Points, in no order, along strands that fork, close into loops and pass close to each other.
In the rows, zero is written as 128.
Two points are linked if the straight distance between their rows is under 99.4. Some points are linked to none.
Q_368: [136  59 108 157 114 101  70 106 121 130 125  88 174 204 150 134 124 124
 169 163 147 115 154 107 100 138 136 170 119]
Q_417: [146 119 161 100 139  74  87 141  89  98 147 152 144 158 129 132 112 135
 111 139 122 114 145 141  97 126 123 157 108]
Q_341: [113  91 183 107 160  81 110 126  95 161 169 131 169 141  85 167 103 112
 103 126 150 124 146 130 119  75 125 150 124]
Q_472: [154  79 143 138 145 123 114 108 127 163 121 105 170 131 155 117 134  89
 166 101 112 178 150 134  88 149 148 169  84]
Q_832: [142 172 157  84 124 147 119 209  96 145 194 145 143 156 100 197  98  76
 120 131 147 139 119 187 130 107  80 172 117]
Q_745: [126  98 174 120 174  91 152  93 138 161 118 127 159 103 117 113 136  98
 151  75 130 185 163 131 119 115 133 161 116]
Q_884: [179  89 139 128 153  96 125 157  77 159 177 103 172 165 123 163 121 102
 113 138 130 106 154 173 115 106 112 186  79]
Q_639: [121 103 127 134 112 105 108 129 105 109 154 127 135 163 155 124 109 163
 101 163 166  65 120 121 156 126 119 104 129]
Q_510: [143 128 144 121 130 107  94 120 156 102 113 159 143 121 114 124 125  97
 156 109 113 160 155 141  95 130 118 176 129]
Q_860: [ 65 191  96 139  72 124 114  83 132  80  79 128  97  99 114 125 131 163
 108 139 128 115 146  70 134 110 136  70 188]
Q_649: [116 113  83 152 117 228 179 177 103 167 142 105 138 122 155 185 148  88
 156 128 163 143 111 174 144 104 105 141 137]
Q_810: [110  81 126 145 141 148 160 138 118 173 129  95 171 135 156 137 131 112
 139 127 165 121 154 142 152 110 114 138 110]
Q_967: [127 121 127 123 120  79  68  75 140 112 119 131  89 130 119  93 123 183
  97 119 104  97 103  56  95 143 157  56 143]
Q_609: [151 165  63 145  94 203 126 147 122  99 108 129 104 124 145 145 148 104
 179 126  93 154 106 153  99 157 133 146 132]
Q_280: [119 173 131  94 128 138 115 139 126 116 135 158  64  68 119 132 153 159
 121  98  79 157  68 128  84 178 155  65 142]
Q_200: [118 100 110 140 147 209 173 163 115 184 129 105 153 118 152 163 161  75
 159  95 151 180 118 167 129 110 125 151 112]
Q_706: [165 145 109 136  82 114  91 132 170  75 100 140 105 193 156  85 114 141
 128 191 100  97 119 110 121 172 112 154 102]
Q_776: [160 170 103 153 106 150 152 129 176 102  79 131 129 106 132 100 135 100
 142 129  84 154 159 151 138 137 108 168 106]
Q_500: [ 81 161 120 113 152 124  96 128 164  99 119 166 134 133  51 169 121  92
 129 121 175 127 181 130 144  66  98 165 175]
Q_520: [155 124 139 118 147 149 170 180  93 137 138 144 121 129 180  99 123 136
  97 127 116 142  81 151 123 171 125 106  63]
Q_458: [100 129 106 125 113 112  71  95 125 113 118 128  92 120 122 114 134 178
 104 138 122  77 114  68 123 132 147  53 178]
Q_53: [ 91 148 163 111 189  95 155 116 165 117 112 153 160 118  64 125 103  93
 120 103 166 144 214 114 184  66  83 166 177]
Q_664: [ 94 113 174  98 188 148 141 140 114 204 182 116 162 108  78 176 128  81
 139  79 165 196 136 162 142  82 127 153 105]
Q_659: [129 181 156  91 117 133 129 178 137  84 141 184 133 151 123 129 117 129
 106 155 140  88 146 170 160 117  70 154 137]
Q_902: [121 156 153  80 110 154 114 195  97 130 190 167 118 139 119 193 102 110
 116 131 158 125  97 175 120 119  93 135 146]
Q_845: [107 133 136  88 106 155 100 178 108 130 204 165  95 133 111 211 107 118
 128 129 160 123  59 150 108 108  97 105 178]
Q_660: [162 107 132 129 137 158 140 159 110 148 129 128 135 137 181 107 129 112
 135 121 102 164 111 155 100 174 126 135  72]
Q_484: [110  81  89 134 126 173 123 132 104 162 176 102  98 122 140 193 156 135
 149 119 158 143  56 134  98 140 157  92 155]
Q_301: [104 150 120 100 129 130  98 109 111 117 136 154  79  81 103 148 158 156
 118  90 106 140  81 110  83 148 153  62 175]
Q_223: [134 135 141  99 125 134  82 143 120 104 161 182  97 118 129 160 127 136
 125 113 124 131  86 142  77 141 133 108 160]
Q_624: [ 91  89 100 148 141 105 111  36 118 166 115 108 127 127  91 159 172 113
 153  83 145 168 119 108  81  92 183 104 149]
Q_831: [130  92 150 102 134  66  74 120  82  99 168 165  98 142 143 140 112 175
  80 122 135 102  79 104  77 140 139  76 129]
Q_590: [125 186 145 108 139 111 137 127 159 102 114 164 102  76  98 104 127 140
 114 104  92 137 126 126 130 126 124 112 158]
Q_31: [119  75 129 153 139  94 129  68 129 148 111  92 132 126 129  88 136 162
 128 113 143 104 121  79 145 130 160  80 138]
Q_324: [122 117  68 129  94 194 123 158 113 129 167 121 110 138 146 191 128 124
 157 147 160 107  94 156 124 114 109 127 174]
Q_700: [ 81 130 118 130 147 182 129 132 132 145 132 124 148 130  68 181 141  59
 166 112 173 191 163 166 143  69 129 190 137]
Q_610: [ 96  62  78 157 110 181 143 119  99 183 175  72 118 140 152 194 150 133
 154 136 187 125  76 121 127 114 148  91 157]
Q_288: [104  92  91 152 136 138 126  77 118 157 130 102 128 122 122 148 162 118
 153 100 153 144 119 121 106 122 176 110 150]
Q_226: [167 180 114 117  89 129 140 149 162 109 100 143  90 149 157  76 110 147
  97 182  92  83  88 117 131 180 126 114  97]
Q_828: [171 162 107 139 103 119  98 116 185 101  87 126  93 115 140  88 117 143
 123 149  73 133 120 111  99 169 154 143  94]
Q_307: [132 102 121 126 115 135 103 141 118 128 146 130 150 154 152 148 124 123
 153 141 139 122 137 144 106 133 121 149 133]
Q_844: [124 165  91 133 102 165 109 146 155  84 108 154 121 140 110 155 150  93
 167 143 127 124 152 160 132 115 108 178 166]
Q_854: [ 99 186 133 113 150 120 135 118 159 101 109 163 128 111  57 142 126 111
 122 103 148 119 183 125 156  73  96 131 199]
Q_878: [155 127 184  92 174  67 176 161  81 125 136 144 147 115 143  86 107 135
  86 123 108 116 166 138 163 123 110 159  72]
Q_63: [143  84 129 134 126 131 116 131  98 135 163 113 101 148 158 123 123 183
 107 152 143  99  63 105 127 170 156  58 123]
Q_909: [ 79 223 106 115 104 166 152 160 130  95 110 150 113  96  97 132 139 132
 122 143 138  88 157 143 182  99 104 109 196]
Q_875: [153 112 154 138 131  74  81  88 164 106 109 136 142 130 134 100 123 116
 141 109 102 163 150 117  85 149 139 164 104]
Q_893: [122  57 111 158 129 141 128 112 110 173 145  81 141 143 154 136 131 152
 134 129 177 113  94 110 133 137 155  85 133]
Q_176: [104  88 150 118 157  84 119  88 105 142 153 134 120 111 122 129 125 179
  92 103 149  96 105  84 123 120 150  39 146]
Q_637: [136 213 141 115 130 135 142 124 162  97  97 150  90  58  99 114 132 127
 124  85  69 181 124 137 101 135 145 131 143]
Q_385: [163 161  85 155 108 188 152 139 140 128 102 122 113  94 151 120 155  99
 160  95  79 180 102 158 104 160 144 145 100]
Q_981: [156 122 110 183 112 115 159 105 196 115  54  81 145 135 135  65 124 143
 127 165 108 115 176  95 176 133 133 161  93]
Q_807: [101 116  97 157 147 205 202 121 107 193 123  97 154 108 126 169 181  84
 155  90 162 180 122 164 148 102 146 124 123]
Q_607: [130 177 133  88 128 147  57 149 137  88 150 201  84 119  89 162 131 115
 138  97 114 142  91 146  73 132 125 124 179]
Q_713: [128 126  85 147 112 218 157 179 107 146 148 114 121 127 168 162 142 124
 143 138 147 121  94 159 151 127 107 110 145]
Q_879: [157 102 150 156 146 122 168 103 152 153  94 101 153 113 160  72 123 116
 137 103 112 166 148 121 141 147 129 146  66]
Q_69: [ 96  79 188 103 156  88 127 118  88 161 184 144 126 114 106 185 118 150
  92  93 169 130  85 126 104 108 136  79 137]
Q_321: [126 143 106 158 111 117 133  90 150 121  89  94 120 100 121  88 139 146
 133 119 103 130 139  97 136 139 152 121 131]
Q_806: [113  89  69 183 106 148 138  77 125 148  95  78 155 148 121 127 154 108
 168 137 163 121 151 108 140 123 155 139 150]
Q_753: [106  74 145 109 122 117  84 137  74 176 225 112 142 165  99 215 114 100
 144 135 138 156  84 142  89  98 119 140 130]
Q_697: [121 143 116 123 130 163 152 145 125 137 139 143 111  87 129 129 148 137
 132 109 127 120 110 146 134 134 129  90 154]
Q_899: [148 108  55 192  92 201 140 130 112 140  98  65 125 163 159 123 154 125
 170 159 134 120 117 118 144 142 144 129 142]
Q_75: [138 190 106 116 100 158  97 144 151  84 117 169  96 109 103 145 146 106
 151 119  95 143 131 159 103 134 122 155 161]
Q_27: [105 112  89 125 123 159  82 115 112 124 155 143  92 127 103 199 154 120
 163 116 138 151  83 127  64 114 153 126 179]
Q_859: [136 147 104 161  93 123 140 111 169 116  73  87 116 127 133  73 128 151
 123 165 106  89 150 101 168 143 140 128 120]
Q_357: [117  93 164 103 167 152 144 142 118 201 156 123 155 113 108 165 145  79
 148  83 145 206 131 166 103 110 139 157  96]
Q_740: [131 141 159 112 154 129 207 172 107 130 142 149 133 124 162  86 106 154
  76 144 142  88 128 146 194 125  94 101  96]
Q_285: [128 116 142 108 121  64 112 134  95  88 149 154 113 155 147 106 100 183
  71 164 152  52 119 108 138 124 121 108 116]
Q_5: [ 99 154  77 122  82 138  66 116 115  91 110 124  77 125 132 131 138 158
 123 161 112  90 105  83 119 141 150  79 186]
Q_843: [ 99  68 179 115 166  76 145  99  84 156 176 135 120 105 136 156 124 176
  88  93 163 116  79 108 114 131 151  43 123]
Q_313: [153 165 120 140  93 140 155 148 164 134  78 104  91 116 155  71 114 156
 100 167  92  98  98  94 141 175 155 106 101]
Q_948: [129 154 143 151 156  92 174  56 161 146  80  76 116  70 128  92 142 157
 121  82  91 171 140  97 141 132 171 123 111]
Q_104: [118 183  64 130  67 164  85 126 123  83 101 118  70 120 140 135 140 147
 150 165  92 124  87 102 109 163 159 106 160]
Q_512: [139 188 132  94 133 161 200 181 144 129 123 166 103  91 149  88 121 138
 102 133  91 114 107 156 160 150 100  90 106]
Q_162: [144 137 100 136 102 187 148 172 114 144 120 100 106 142 164  96 132 166
 107 176 130  85  80 114 164 170 135  74 124]
Q_800: [130  66 135 128 124  92  82 120  76 168 207  94 154 183 112 189 111 108
 134 148 133 116 115 139  81  92 122 160 110]
Q_631: [154 175 137  96 119 136  80 147 153  78 132 198  92 120 116 125 129 110
 137 117  87 146 111 161  83 156 119 146 144]
Q_814: [174  99 127 122 136  92 124 181  69 140 161  96 154 171 160 130 119 134
 104 155 125  89 135 156 131 130 105 177  67]
Q_579: [106 108 140 148 162 110 173  94 162 152  88 111 184 115  94 114 137  82
 151 112 153 165 214 125 171  80 109 191 136]
Q_855: [140  74 112 160 122 118 101 102 141 143  98  92 175 157 141 118 138  91
 178 126 126 154 171 115 106 139 136 189  96]
Q_305: [ 79 238 126 105 129 145 152 136 138  93 107 157 111  90  60 140 128 118
 121 111 140 126 166 135 168  86 102 111 208]
Q_786: [187 113 156 109 161  99 142 158  77 144 132 120 163 140 152 105 127 103
 113 117  83 156 148 162 105 152 117 174  44]
Q_123: [122  85 110 162 130 134 141  88 113 170 116  76 124 121 142 116 161 158
 141 112 148 124  96  95 143 154 175  66 137]
Q_965: [112 148 132 122 137 167 204 180 120 149 148 143 133 102 153 114 118 155
  89 142 148  78 120 152 208 114  95  73 124]
Q_366: [167 128 127 151 115  84  74  92 182  84  97 131 107 130 136  90 113 133
 135 133  77 144 128 114  76 156 147 159  98]
Q_66: [155 151 144 142 165 117 184  83 158 146  96 110 113  58 133  94 145 139
 131  66  81 197 126 123 125 148 159 120  99]
Q_453: [ 87 136 183  87 205 127 160 142 131 171 164 140 159 100  73 159 106  89
 118  80 175 175 158 145 160  75 102 157 133]
Q_161: [128 146  96 147 122 170 166 120 127 144 116 114 121  91 129 133 170 111
 156  87 110 172 110 147 109 153 155 115 128]
Q_974: [ 96  85 139 124 138  72  92  72 124 125 139 133 129 138 118 129 118 177
  92 110 162  71 142  68 127  89 130  64 165]
Q_394: [107 132  99 109 111 160  94 150 108 123 181 151  88 113 116 200 133 144
 122 128 148 106  64 134 105 121 123  79 197]
Q_291: [119 114  91 122 127 174 119 125 105 140 155 133  92 108 126 190 165 119
 165 100 133 162  66 144  67 154 163 105 155]
Q_336: [120 111  93 148  98 148 116 137 118 128 148 104 123 158 153 128 124 166
 125 170 164  51 108 118 169 130 124  85 167]
Q_658: [126 102 160 100 142 125 100 141 100 138 179 160 115 124 132 179 123 130
 127 107 138 151  73 138  73 146 143 107 129]
Q_837: [104 138 163 122 157 104 160 126 160 117 112 154 156 117  99 108 109 121
 119 119 151 110 197 126 181  88  85 143 161]
Q_696: [172  92 110 179  91 137 113 123 161 118  85  93 136 176 168  75 129 122
 148 159 115 134 140 112 138 161 135 165  84]
Q_439: [127  90 155 147 163  67 125  48 138 148 112 103 121 111 123  97 138 176
 118  82 114 129 108  64 111 139 170  68 126]
Q_492: [106  81 160 121 173  78 110  65 142 168 114 129 150 121  94 127 143 102
 148  74 140 177 164  97  96  88 154 155 135]
Q_137: [146  58 120 146 120  89  73 121  85 149 169  82 169 206 145 172 107 128
 150 164 136 111 133 123  81 123 137 170 105]
Q_112: [110 105  72 182  88 169 128  73 104 153  95  59 129 146 127 138 165 138
 167 141 154 122 119  93 135 138 185 101 167]
Q_496: [111 128 128 141 133 135 181 138 144 130 111 130 158 122 130 105 121 129
 126 137 147  92 183 138 198 104  94 130 137]
Q_744: [ 87  99 187  93 160 102 113 139  99 177 195 144 132 124  76 196 108 109
 102  92 164 152  98 138 115  87 124 108 133]
Q_856: [187 111 155 116 137  73 112 133 103 115 115 124 147 151 153  83 114 116
 120 136  80 151 151 130  99 167 135 185  40]
Q_4: [116 138  68 124  94 191 118 160  97 124 172 122  97 115 152 197 136 146
 148 152 141 103  64 140 124 141 126  79 179]
Q_446: [139 169 164 101 138 122 192 163 139 106 121 168 139 124 149  77 106 136
  92 144 119  99 153 148 179 131  84 135  92]
Q_603: [155 125 154 104 123 112 129 184  81 150 187 128 160 160 113 186 109  94
 115 140 140 111 140 177 121 105  95 179 100]
Q_12: [178 142 110 148 112 163 144 157 144 130 107 127 114 146 181  83 121 120
 130 140  89 145  93 141 118 171 123 138  69]
Q_515: [ 87 201 121 102 119 163 139 166 131 108 140 156 111 101  72 172 125 133
 110 133 167  73 137 149 177  80  94  98 208]
Q_310: [153 158 108 114 104 172 149 183 120 115 145 145 101 152 178 107 120 154
 104 175 120  86  77 145 143 169 107  90 111]
Q_521: [139 149 164 124 141  62 167  97 167  93 103 150 119 124 132  60  89 156
  85 151  90  99 150  98 155 134 118 130 100]
Q_370: [146 116 108 139 107 132 101 141 138 100 123 134 129 179 173  97 121 142
 132 169 125  98 126 130 128 164 119 140 105]
Q_621: [ 95 104 142 121 163 154 102 125 130 170 146 105 175 139  61 179 133  58
 162 123 155 188 182 158 142  61 121 198 118]
Q_925: [163 107 128 137 126 128 131 175  75 138 141 104 142 180 189 110 118 145
 108 168 131 108 120 141 137 155 117 145  68]
Q_416: [148  86 168 109 166 126 130 126  99 193 147 113 174 126 129 149 141  87
 152 100 115 188 146 155  81 127 145 170  82]
Q_935: [130 149 133 125 122 124 162 156 157 103 106 149 152 137 145  92 121 125
 120 161 129 101 170 148 181 123  79 151 105]
Q_750: [143 172  97 102  99 167 115 164 131 106 142 149  76 129 159 109 130 165
 112 169 100  91  73 123 120 183 129  81 133]
Q_506: [120 167 124 114  98 136 114 155 162  71 128 166 129 153 129 120 131 138
 124 170 124  67 147 149 163 119  80 139 148]
Q_462: [107 141 178  82 159 129 110 172  94 165 201 153 128 116  77 202 101  88
 107  91 155 168  89 159 107 113 118 128 126]
Q_823: [192 137 113 157 101 145 137 143 174 118  71 107 115 161 170  74 122 131
 125 168  87 128 115 122 126 170 140 156  71]
Q_553: [143 102 149 138 143 131 165 162  90 157 130 100 182 150 170 117 120 113
 114 139 140 115 163 152 163 122  95 143  83]
Q_58: [103 184 145 101 135 152 163 185 146 113 149 167 127 110  97 139 112 135
 112 135 171  76 145 162 203  86  73 113 181]
Q_563: [ 94 131  85 152  98 116 103 104 134 105  99 106 121 146 121 108 129 158
 122 166 139  53 153  83 171 113 126  90 173]
Q_448: [148  65 107 185 103 110  91 100 152 122  86  80 157 184 148  99 133 119
 176 150 127 130 165  96 124 147 147 177 109]
Q_52: [133  92  89 199 110 150 159  86 138 159  76  49 154 135 137  92 160 116
 160 127 145 127 152 106 166 128 154 132 121]
Q_946: [161 119  87 156 104 153  89 106 149  99 103 129 121 138 141 142 144  83
 196 109  98 188 137 144  62 152 147 197 118]
Q_78: [ 92  92 121 116 136 119  82 101 121 142 152 147 118 122  95 181 143 137
 118 101 158 125 107 102  90  88 146  94 180]
Q_841: [150 185 114 123 110 144 132 127 161 111 105 133  80  71 133 111 135 135
 129 107  58 172  98 137  89 166 158 130 107]
Q_284: [178 126 173 102 165  97 126 158 101 138 143 142 176 141 118 126 123  87
 127 118 107 154 177 171 103 131 110 193  80]
Q_555: [112 134 157 100 140 116  83 148 146 122 135 160 153 142  81 161 115  93
 135 129 162 134 171 140 123  88 100 168 151]
Q_60: [ 50 191 111 119  86 135 123  90 105  86  89 144  88  80 119 149 146 161
 108 113 134 137 110  81 110 115 155  47 198]
Q_287: [140 166 119  95 114 141 120 149 134 116 138 159  68 104 146 113 125 165
 106 140  76 125  59 118  97 198 145  68 122]
Q_679: [157 136 138 127 105  64  93 109 155  68 103 152 115 166 148  76 106 146
 101 167 103 100 126 102 117 161 124 154  84]
Q_897: [141 198 110 151 108 117 128 106 185  73  79 137 122 100  96 108 135 116
 137 134  89 146 173 142 134 120 114 172 140]
Q_605: [141 139 153 148 147  84 136  94 187 102  87 133 152 101 111  88 122 115
 136 111 103 164 193 127 141 112 105 184 127]
Q_369: [136 107 152  92 129  47  73 139  78  84 161 150 119 163 143 130 108 161
  84 148 135  69 130 122 107 129 118 143 114]
Q_213: [104  65 104 150 143 151 143 105 117 183 140  88 153 128 140 152 150 120
 151 109 177 133 128 128 141 108 151 118 130]
Q_227: [138 128  67 160  93 184 135 140 135 113 108  99 128 154 150 118 143 120
 161 155 127 102 135 134 150 146 115 137 131]
Q_452: [141  78 102 150 108 146  96 139 111 136 150 104 136 179 175 146 114 144
 150 162 157 109 103 121 119 143 129 129 131]
Q_156: [115  96 173 107 152 134 159 166  85 179 182 124 150 117 130 177 125 117
 111 107 159 154 102 159 120 120 126 114 107]
Q_771: [164  84 112 159  95 135 122 149 119 125 117 102 120 202 174  82 118 161
 127 194 135  94 105 102 137 161 138 123 105]
Q_761: [105 178 151  94 142 115 161 141 136 111 137 166  91  83 119 107 122 169
  93 116 100 102 115 115 150 131 125  68 161]
Q_885: [141  54 134 154 127 147 151 136  94 171 153  79 130 156 175 119 136 178
 116 148 164 113  73 104 144 156 161  64 106]
Q_817: [151  83 123 159 104 148 148 171  81 142 137  86 131 187 189 104 119 159
 107 182 156  93  98 117 161 146 125 105  93]
Q_182: [138 126 130 168 126 100 145  58 151 146  66  60 111  99 127  84 140 165
 133 110 101 150 127  77 136 138 189 115 110]
Q_940: [114 143 107 144 140 181 199 122 119 160 112 113 140  85 119 134 165 103
 150  92 140 162 135 153 148 116 143 112 143]
Q_233: [154  80  75 180  90 180 106 148 116 135 123  76 127 187 180 136 126 149
 170 183 156 103 109 101 133 140 136 127 143]
Q_523: [118 101 142 131 137  62  95  68 129 100 125 141 116 144 121  87 113 181
  82 124 131  77 126  60 128 122 138  61 143]
Q_689: [106 125 116 123 132 136 131 129 124 134 150 138 127 112 117 141 131 142
 122 127 154  92 120 130 145 113 127  91 172]
Q_373: [124 102 122 119 119 108  82 126  91 108 173 140  97 146 151 147 110 183
  98 148 148  87  61 105 101 149 141  65 151]
Q_143: [ 86 174 103 119 107 142 115  92 107 112 110 134 102  90 102 154 160 136
 135 105 121 143 108 103  99 124 162  78 182]
Q_81: [135 125 173 136 144  66 167 109 148 108 106 139 157 127 139  74 106 133
 105 136 110 123 180 113 169 118 103 152  99]
Q_244: [160 171 117 132 108 132 136 129 163 125  85 112  87  90 145  85 121 152
 116 140  71 141  86 105 104 182 171 114  95]
Q_717: [147 168 181  77 152  65  78 163 112  87 157 160 153 165  73 160 108 101
 102 136 139  98 172 155 124 104  82 191 116]
Q_315: [157 148 185  98 165  90 115 154 114 121 144 152 178 146  82 143 112  89
 119 132 130 128 183 159 134 106  96 188 108]
Q_374: [ 68 139  81 172  78 154 107  56  99 130  89  80 128 133 123 153 156 139
 149 145 159 125 116  78 124 122 181  71 190]
Q_980: [140 152 168  90 130  66  94 158 113  77 136 166 142 161 119 131 120 132
 106 159 131  88 167 154 128 122  94 176 109]
Q_421: [130 166  88 130  88 163 112 146 152  87 111 138 118 141 141 109 139 129
 143 166 106  84 136 141 153 143 106 139 142]
Q_694: [152 178 140 132 148 135 189 120 170 132  96 125 116  63 130  87 125 128
 119  95  81 178 142 138 137 137 135 139 113]
Q_491: [ 89 130 168 102 194 112 147 112 154 146 129 142 154 112  66 138 121  86
 136  83 164 168 185 123 157  74 107 164 152]
Q_88: [139 131 135 116 130 114 140 125 131 111 134 148 107 126 145  88 113 155
 105 142 111 105  95 124 132 158 137  92 109]
Q_588: [105  87 168 101 137  49  69  97 102 116 155 155 140 155  99 160 103 145
  87 114 150 103 146  90  90  78 125 113 138]
Q_450: [101 151 181  76 186 131 128 152 123 154 179 167 117  92  76 176 113 107
 119  66 160 186  97 153 106 119 126 109 135]
Q_934: [150 117 120 129 105 105  78 129 144  92 109 137 159 180 153 118 122 111
 159 160 105 131 163 135 104 155 110 190 106]
Q_583: [145 124 201 116 184  83 175 106 136 156 122 140 168  99 123  94 113 104
 128  90 108 181 188 122 147 117 111 170  98]
Q_633: [122 134 102 139 117 140  91 119 149 101 110 147 136 137  97 152 146  84
 166 126 130 149 166 139 100 113 126 176 162]
Q_562: [118 120 145 112 118 121  80 154 116 126 154 141 154 162 114 181 111 102
 143 152 145 119 146 148 108 103 106 181 134]
Q_87: [122 174 146  92 131 115 163 147 131 111 137 165  96 109 137  85 105 171
  81 151 100  74  95 123 151 156 124  64 120]
Q_407: [163 166 141 136 135 116 146 115 192 100  89 141 113  86 131  84 118 130
 121 120  73 165 148 138 122 139 124 166  97]
Q_339: [122 142  96 145  96 155 132 145 132 120 116 106 104 145 145  94 126 163
 118 178 125  57 111 110 171 148 134  92 144]
Q_577: [176 120 155 129 120  58 113 112 148  95  93 127 130 150 150  65  97 132
 101 151  96 132 141 112 110 167 140 178  51]
Q_656: [ 91  88  86 127 103 170  88 130 107 136 179 119 103 154 116 218 129 115
 167 137 163 139  71 134  93  90 132 133 183]
Q_194: [130 165 139 110 150 158 190 161 135 144 134 154 114  77 132 109 135 135
 122  97 107 143 116 152 150 146 121  93 122]
Q_772: [153 111 117 154 101 127 131 119 145 139  92  92 101 141 146  68 127 164
 118 159 100 113  95  88 130 172 166  99 106]
Q_861: [151 110 103 189 110 111 142  93 191 108  66  87 169 128 131  89 135 111
 151 143 117 141 196 110 167 126 120 190  96]
Q_470: [144  98 124 143 123 133 123 114 139 135 123 118 125 132 155  91 128 146
 136 127 123 131 109 109 119 161 154 111 101]
Q_838: [130 157 160  93 165 149 142 149 133 137 145 170 112  83  99 145 131 117
 129  75 133 165 106 157 109 135 129 111 151]
Q_382: [ 86 104 106 113 110 162  74 152 120 145 173 131 117 156 100 219 114  87
 173 137 151 157 106 153 101  88 124 168 164]
Q_119: [ 96 144 137 119 142 115 154 124 135 123 131 142 122 107 120 100 119 168
 102 126 125  77 132 107 171 113 121  68 165]
Q_994: [143 106 115 174 138 135 185  90 149 160  89  72 154 111 149  82 146 124
 146 102 127 153 160 113 167 134 142 138 102]
Q_927: [ 57 161  84 160  63 141 104  63 119  98  81 102 126 131 109 143 145 143
 133 151 151 104 150  69 127 107 149  77 198]
Q_117: [158 122 143 155 157 146 183 120 158 159  79 106 158  87 152  92 139  89
 147  85 110 193 162 150 146 125 110 172  82]
Q_907: [149 171  55 135  75 186  88 132 135  82 113 130  86 147 146 134 141 128
 174 156  91 132 104 135  96 168 139 139 149]
Q_751: [119 181 161  95 138 126 153 157 150  91 132 186 136 121 111 113 110 140
 102 143 139  85 165 153 188  98  77 127 160]
Q_160: [153 112 170 116 159  82 161 165  81 145 150 120 167 139 137 123 110 124
  94 135 131  96 173 157 161 105 105 156  78]
Q_625: [132  98 159 109 149  58  91  93  98 106 146 167 119 131 131 107 108 166
  93 105 123 118 113  95  85 131 148  90 115]
Q_693: [103  85 147 100 124 143 102 152  97 169 204 130 122 132 123 208 124 109
 144 117 145 164  66 147  81 121 130 124 138]
Q_198: [124 106 117 167 129  83 115  78 177 103  79 108 167 122 109 107 136  99
 157 123 123 146 199 113 138 110 121 188 130]
Q_320: [162 148 198 105 174  85 178 141 120 128 120 151 162 111 133  82 106 112
 107 117  99 160 186 142 164 126  94 176  77]
Q_209: [ 95  92 143 133 158 130 132 113 145 164 108 106 192 131  76 148 142  62
 165 120 150 171 213 136 148  78 115 205 121]
Q_19: [131 122 130 147 146 132 202 114 151 157  86 111 167  93 124 103 140  91
 151  98 129 162 193 136 173  98 104 172 120]
Q_179: [125 118 176 110 161 109 166 138 110 130 148 154 148 110 136 117 112 131
 109 113 142 121 145 143 147 115 116 113 120]
Q_746: [146 197 128  95 109 136 172 162 154 116 121 162  93 116 152  78 105 147
  89 157  88  83 100 135 145 165 111  99 102]
Q_23: [114 181  92 149  98 137 129 123 157  97  90 129 122 109 112 113 142 121
 137 139 108 109 162 132 148 123 119 139 156]
Q_114: [ 94  99 123 149 154  99 128  31 138 159  94 117 143 123  82 139 167 100
 156  77 144 181 156 109 103  80 168 140 146]
Q_184: [144 126 155 157 150  85 173  86 192 113  77 118 165 107 132  70 109 129
 117 134 105 139 205 109 178 116 100 177 103]
Q_778: [142  84 160 132 146  63  98  71 131 121 122 130 122 130 134  84 121 158
 114  94 111 140 108  90  90 154 166  96 107]
Q_466: [ 87 120 110 120 128 182 114 151 124 147 163 134 128 131  89 200 132  80
 162 117 170 163 125 166 131  78 121 160 159]
Q_2: [158 157 123 101 125 170 156 185 113 115 147 167  94 127 175 105 123 139
  99 144  96 126  65 159 114 183 119  93  85]

A fork is a point with three links, a tip a point with one. Leave the first point through the second and follow the links. Name the first fork or tip that comes.
Q_994 / Q_52 => Q_310
Q_806 / Q_52 => Q_610
Q_607 / Q_631 => Q_244
Q_948 / Q_182 => Q_521
Q_184 / Q_605 => Q_421
Q_884 / Q_603 => Q_838

How many points has the smallest loop of links through each point below? Write - if it is on no loop.
Q_162 => -
Q_288 => 12
Q_831 => 10
Q_555 => 17
Q_87 => 7
